A landscape with many peaks, sampled at points; each row gives a point and its height.
A climber steps from a point to whichever of its 2 nearest points has the largest rise for the distance, and stops where none of them is higher. Distance is the straight distance between rows; heights are no part of it.
Sital: [108 114 156 127 135 126 205 130 109 137  82 141 111  92 173 113 152 160
  98 132]  (h 43.3)
naz: [118 126 127  84 124 131 105 168 165  80 186 161 208 113 107 132 157 124
 153  68]  (h 44.9)
Nata: [116 176 106 138 152 114  76 138 154 158 173 159 125 174 128  79 169 136
 174 106]  (h 14.4)
Bofu: [161 143 126 114 144 140 113 109 125 149 169 129  76 135 114  77 158 166
 154 168]  (h 32.4)
safog: [ 89 122 139 143 143 172 222 116  78 180 102 107 107 117 179 146 118 145
  99 146]  (h 48.1)
kalo: [161 167 135 169  84  94  82  95 105 171 170 149 108 138 132  81 113 106
 153 137]  (h 43.2)
fideg: [132 134 149 164 106 122 143  80 101 111 136 110 117 153 141 117 132 123
 154 140]  (h 34.0)
raz: [129 120 146 125 138 183 197  88  79 171 125 102  98  95 173 107 132 143
 116 177]  (h 49.5)
Nim: [ 99 151 132 184 140 157 161 119 151 135 126  93 129 106 118 169 147 102
 120 144]  (h 38.8)
sose: [ 96 137  96  96 122 112  79 158 167  78 140 151 148 133 127 129 120  96
 149  74]  (h 33.0)
gom: [144 124 140 109 134 156 134 108 134 133 183 115 167  83  74 181  87  95
  98  73]  (h 56.1)
rikeg: [146  95 135 156 154 124 122 155 121 166 123 164  89 127  50 154 169 158
 106 133]  (h 35.9)
kinud: [154 108 149 105 123 130 115 128 136 126 146 136 128  99  67 192 113 119
  75  89]  (h 64.9)
Limu: [131  73  90 128 130 134 150 183 110 109  65 136 158 150  86 159 156 167
 108 157]  (h 36.7)
Zono: [169 136 163 172 146 110 146 104 135 215 142 142  82  64 113 118 161 151
 110 181]  (h 40.6)
rifu: [133 118 132 118 112 170 117 114 145 106 185 131 186  94  83 183  89 111
 148  93]  (h 51.1)
nis: [101 137 115 191  63 100 105 112 133 100 138 163 152 156 107 108 107  80
 122  75]  (h 7.2)
neb: [122 153 113 130 122 100  62 139 171 121 168 173 131 140 141 140  90 105
 150  68]  (h 32.0)
resil: [115 155 140 112 111 107 162 150 141 138 112 126  82  95 130 133 156 125
  94 207]  (h 31.9)
bof: [147 154 139 186 165 120 149  70  92 202 129 121  91  75 162  87 122  95
 123  99]  (h 55.2)
Kod: [136 151 113 119  72 131 127  98  96 107 141  90 116 168 148  90 116 108
 158 194]  (h 25.2)
pab: [128 174 135  91 130  82  40 152 144 217 180 158 147 127 159 105 158 164
 125 147]  (h 12.3)
Tok: [168 110 135 131 120 151 136 137 100 140 128 118  82  58 146  71 159 129
 141 203]  (h 28.9)
madid: [ 90 104 109 166 152 157 158 164 127 116  74 102 164 145 179 151 102 158
 138 124]  (h 43.4)
vepo: [139 133 128  87 111 111 134 122 112  84 114 103 114 101 179  57 137  98
 136 182]  (h 20.7)
lapav: [109  84 134  70 109 144 113 141 164  59 119  92 194 130 121 134  97 136
 128 130]  (h 37.7)
zura: [100 108 136 137 150 147 172 120 104 124  81 120 142 169 201  88 149 166
 161 143]  (h 46.1)
Rezov: [160 110 134 166 160 146 114 136 130 162 134 138 131 102  71 195 113 158
 117  91]  (h 44.1)
vep: [129 134 102  88 132 125  78 142 153 132 200 156 167 192 113 125 134 114
 162  70]  (h 36.4)
domel: [131 136 114 159 104 128 153 134  84 129  86  96 150 124 210  70 138 108
 155 209]  (h 34.4)
zav: [141 181 144 131 153 111 105  97 142 190 164 118  91 110 111 166  82  88
 102 104]  (h 43.5)
Rigi: [110 126 142  76 136 123 126 173 167  85 160 146 167 130  95 139 176 133
 122 102]  (h 48.4)
Kog: [137  74 108 106 111 153 160 152  97  94  75 122 145 120  80 187  96 154
  92 132]  (h 47.8)
pesid: [133 121 133 154 135 147 121  91 146 102 155 108 169 118 102 161 105 110
 153  80]  (h 46.5)
dud: [146 159 108 138 120 118  82 113 127 142 165 149  95 203 116  79 152 131
 178 115]  (h 16.7)
Gez: [145 151 145 117 147 146 136  98 126 165 172 104 119 123  94 173  89  90
  92  86]  (h 49.4)
rov: [ 73  94 135 151 169 155 177 160 114 151  61 135 146 132 188 165 101 143
  94 132]  (h 44.8)
zev: [114 132 140 101 125 100 146 146 144 117  86  87 147 146 182 125 125 134
 112 179]  (h 33.4)
gavo: [107 159 127 120 138 107 100 156 170 129 159 151 104 135 126 116 161 128
 148 124]  (h 12.9)
Zitet: [128 112 153 132 105 151 188  90  80 156 109  94 111 132 197 104 113 142
 144 172]  (h 48.3)
poba: [104 108  84 133 106 153  92 128 150  64 109 125 210 157 116 107 103 111
 177  80]  (h 5.6)
basuf: [113  67 101 125 139 140 179 156  57 165  36 143 194 120 136 190  84 126
  72 137]  (h 44.3)
Kuro: [147 172 131 160  78  83  71 123 110 192 191 169 155 143 144 106 139 106
 154 141]  (h 35.8)
nev: [106 167 120  72 149 114 123 165 163  99 114 131 125 152 132 109 165 124
  96 149]  (h 36.8)
gapus: [120 116 125  87 132 128 120 127 137  80 138  97 105 171 121 136 118 140
 137 123]  (h 49.7)
kilor: [ 98  95 144 118 146 110 184 149 116 100  48 130 126 112 162 144 135 151
  91 120]  (h 42.4)
fuzu: [131  95  96 109 130 176 133 155 135  67  82 115 135 140 128 148  75 172
 143  97]  (h 60.8)
savap: [146 167 152 170 157 125 115  77 130 215 158 109 120 110 125 130 134 120
 133 119]  (h 41.0)
roge: [129 105 174 146 150 107 180 109 118 130 112 120 117  90 131 135 171 152
 127 139]  (h 44.4)
mik: [ 90 111 161 142 133 136 185  90 100 126 101  88 145 146 200 114 117 139
 149 135]  (h 47.2)
vinu: [ 96 160 116 112 102 115 114 117 120  97 152  97 133 191 146 106 129 101
 153 157]  (h 26.8)
Zeg: [ 92 100 125 117 138 140 170 147 146  88  74 132 155  86 137 159 103 131
  87 110]  (h 41.1)
suze: [147 136 152 181 142 104 150  49 108 161 136 123 118 126 153 100 111  99
 137  99]  (h 49.8)
kek: [166  98 124 141 151 170 121 128 146 114 121 139 137 102  83 170  93 158
 149  77]  (h 48.5)
goti: [128 139 151 134 134 119 142 102 145 140 118 131  60 101 142 142 122 120
 109 125]  (h 10.1)
tur: [116 134 101  98 153 122 138 139 141 102 100 137  69 147 154  94 130 149
 136 123]  (h 42.2)
vuk: [110 113  97 117 130 153 125 185 141  80 102 115 154 138  90 177 145 147
 114 151]  (h 39.1)
Budag: [ 95 100 137 122 105 118 133 104 138  86 119  81 170 175 147 142 101 109
 139 141]  (h 35.2)
rugoz: [125 138 170  53 141 107 121 143 139  87 149 120 145 142 106 113 190 139
 129 118]  (h 51.9)
disan: [128 156 119 166  97 139 134 107 102 119 110 104 112 102 177  86 139  93
 161 197]  (h 35.5)
rek: [122 130 140 117 125  97 160 166 140 117  73 106 136 110 156 119 162 140
  87 203]  (h 32.9)
gib: [170 146 131 189  90 137 136  77  75 148 131 121 115  71 151  67 136  79
 149 162]  (h 41.5)
gegos: [110 142 133 112 135  87  77 148 173 120 160 161 106 102 136 164  92 114
 110  77]  (h 35.3)
Detis: [159 185 146 197 102 100  95  66  92 189 143 136 146 138 114  98  90  89
  88  91]  (h 46.9)
deme: [114 146 124 148 118 151 109  92 136 135 160 114 102 159 119 173  92  86
 152 106]  (h 21.5)
fumib: [125 116 109 136 174 136 138 175 142 119 105 143  92 156  85 110 185 187
 126 114]  (h 30.8)
bevid: [121 138 145 120 130 103 120 146 160 125 162 151  99 117 103 175 134 133
  96 130]  (h 11.3)
riris: [158 116 170 158 163 133 182 109 110 179 128 124 104  65 135 104 170 152
 118 165]  (h 42.8)
puge: [181 129 110  98  94 132 105 105  93 110 143 107 106 144 147  44 135 119
 160 174]  (h 23.4)
zil: [114 136 122 169 134 168 147 125 134 106 139 105 149 103  99 188 106 112
 132 111]  (h 42.1)
Tifek: [126  98 104  74 135 145  84 148 171  55 119 145 145 115 107 140  91 121
 136  78]  (h 36.2)
duz: [ 90 181  85 106  75 134 108 125 126  91 162 131 152 220 120  88 137  95
 141 125]  (h 29.4)
keki: [ 80 115 115 160 159 177 196 132 101 156  80 129 115 111 154 164 118 141
  94 109]  (h 46.4)
geru: [162 119  97  83 110 142  97 144  78  99 114 103 107 101 165  45 156  97
 150 193]  (h 21.6)
vaku: [134 151 116 160 135 128  87 111 140 165 176 139 120 147 118 176 110 126
 155  95]  (h 24.0)
rul: [108 106 100  34 119 162 101 172 164  61 124 122 214 137 101 125 113 119
 132 126]  (h 39.0)
nel: [185 138 126 190 137 133 111  83  80 193 126 130  95  76 159  62 116 105
 141 136]  (h 48.0)
fole: [ 89 159 102 146  95 142 117 110 139 119 139  86 102 148 138 159  97  99
 127 147]  (h 19.7)
Bimad: [153 114 159 161 164 119 139 126 144 186 138 130  81 118  98 156 148 169
 108 128]  (h 33.7)
zoko: [ 94  77 114 140 147 132 176 174  81 168  27 155 153 144 176 175 106 145
  72 145]  (h 43.7)
saraz: [144 168 147 188 153 100 132  65 106 196 139  99 141 133 114 117 103  89
 114  83]  (h 45.4)
Karos: [143 174 128 114 157 111  72 159 150 192 182 162 131 142 132  95 172 158
 153 142]  (h 13.1)
fet: [170 100 143 115 149 146  90 145 142 111 158 147 164 133  86 153 118 170
 155  75]  (h 44.2)
galag: [158  73  96  98 118 139 128 143  94  93  76 169 142 109  43 169 108 144
 112 103]  (h 51.2)
Vig: [125 173 126 176  98 126 147  86  99 153 131 123 111 104 147 101 117  69
 138 164]  (h 37.8)
vovuk: [134  75 101 126 125 170 180 133  78 118  38 140 187 102 110 181  99 143
  97 124]  (h 45.7)
Nere: [146 144 130 102 122 117 152 149 113 128  87  78 140 143 196  78 146 121
 135 209]  (h 33.8)
nebok: [107 104 105 108 129 125 131 130 163  76  99 117 129  95 129 142  86 115
 121  82]  (h 38.9)
gisi: [151 143 150 111 126 116 132 129 131 142 136 130  75  70 124  97 148 135
 119 178]  (h 30.5)
vir: [175  79 136 108 126 114 140 149 117 112 117 164 129 108  57 176 137 148
  98  96]  (h 56.4)
Vuluz: [147 131 151 162 146 150 156  90 119 174 158 101  94 109 114 155 141 130
 130 127]  (h 36.9)
veno: [ 95 116 102 154 136 159 143 173 144 103  68 111 141 127 126 164 130 143
 124 141]  (h 41.6)
nuf: [122 112 123 143 158 144 158 140 131 146 109 148  66 146 116 125 157 182
 123 145]  (h 33.1)
mazit: [170 117 149 141 145 124 121 129 131 193 148 153  71 109  94  90 154 168
 130 172]  (h 37.0)
lemez: [133 151 138 114 134  96  88 141 149 176 185 159 109 103 121 184  90 104
  97  89]  (h 38.5)
zagu: [ 96 133  87 170  87 124  91 124 152  73 118 139 172 165 112 123  98  88
 150  91]  (h 6.3)
vum: [127 127 155 118 128 102 144 136 135 144 118 142  79  81 102 166 131 111
  65 128]  (h 10.6)
bur: [143 130 193 123 134  95 146 127 139 113 140 129 124  94 113 121 192 134
 122 151]  (h 46.2)
dem: [201  84 121 137 154 161 100 125  90 157 139 129  73  57 161  64 141 141
 150 174]  (h 26.9)
Sades: [162 168 109 124  94 134  91 105 100 124 160 132 102 169 121  53 158 117
 172 160]  (h 20.4)
Mak: [123 162 130 158 137  97 110 104 138 134 128 141  79 126 150 116 103  98
 140 101]  (h 9.3)
Zenav: [149 130 136 105 147 109  73 148 152 130 192 153 181 148 121 141 134 150
 164  63]  (h 40.3)
nal: [121 154 133  94 123 101 101 184 154 152 177 175 117 129 110 155 162 149
 112 132]  (h 12.0)
nudo: [121 170 113 156  70  98  91 123 123 154 219 165 151 173 130 123 125  93
 148 117]  (h 31.3)
tigen: [132 153 113  81 163 121 133 163 147 127 106 141  79 134 134  72 180 147
 110 152]  (h 39.2)
Pegas: [101 138 136 157 124 125 159 113 129 125 120  94 108 126 144 133 152 132
 134 178]  (h 36.3)
noruz: [120 107 185 110 127  82 154 136 152  80 113 131 140  82 125 138 164 133
 106 120]  (h 47.9)
movop: [131 103 102 132 154 162 122 139 156  75 114 137 144 135 103 138 114 159
 167  90]  (h 54.1)
bavin: [113  95  95 122 145 162 153 171 120 136  85 128 103 163 101 158 145 181
 119 162]  (h 35.0)
badu: [141 159 158 115 132  74  55 131 137 194 172 143 127 126 160 131 126 140
 140 133]  (h 11.7)
Vopit: [101 114 123 163  92 131 165  76 113 118 102  82 175 182 161 126  90 103
 128 132]  (h 33.9)
zek: [154 112 107 165 147 115 103 166 130 149 117 180 118 104  72 176 135 146
 104  97]  (h 40.1)
dor: [130  74 134  89 143 124 152 158 134  69  72 128 172 129 103 130 144 155
  97 107]  (h 47.6)
zagen: [163 124 164  53 126 104 109 132 136 110 169 129 101 130 116  88 163 146
 140 141]  (h 47.3)
goto: [122 162 120 141 107 118  84 143 141 180 210 152 125 170 134 149 133 122
 168 124]  (h 27.3)
zivi: [107 154 117 159  94 103  91 103 135 115 146 153 112 168 128 113 111  99
 142  91]  (h 8.2)
Gome: [148 169 118 197  88 108 113  65  96 178 140 135  94 148 126 105  83  85
 128 114]  (h 60.9)
duri: [125 127 143 179  60 118 162  69  94 110 104 106 155 179 130 104 114 116
 128 143]  (h 32.6)
feno: [105  95 100  84 146 153 128 145 145  72  92  89 129 174 146 142  90 150
 130 130]  (h 55.5)
fon: [117 135  96  63 127 162 104 172 171  67 152 167 197 100  95 142 128 123
 135  96]  (h 41.7)
pav: [100  79 134 102 107 133 121 106 155  83 105  85 202 123 126 145  81  90
 134 115]  (h 36.5)
keped: [106  92 154  77 134 101 156 146 156  68  92 111 143 122 135 126 136 135
  89 133]  (h 49.6)
Fot: [ 91 113 111 110 152 137 159 148 131 107  85 111 109 157 166 116 145 168
 134 149]  (h 44.6)
Zam: [151 116 168  84 144 105 136 124 129 107 139 121  81 145 123 122 138 157
 121 115]  (h 44.5)
Ruz: [101 147  84  78 121 153 100 145 146  95 163 131 158 196 113 117 137  98
 147  92]  (h 32.8)

For each start below, name the point where the climber stops.
sose: keped
Vopit: rugoz
fumib: raz
Tok: bof
Bofu: keped
nuf: raz
vepo: bof
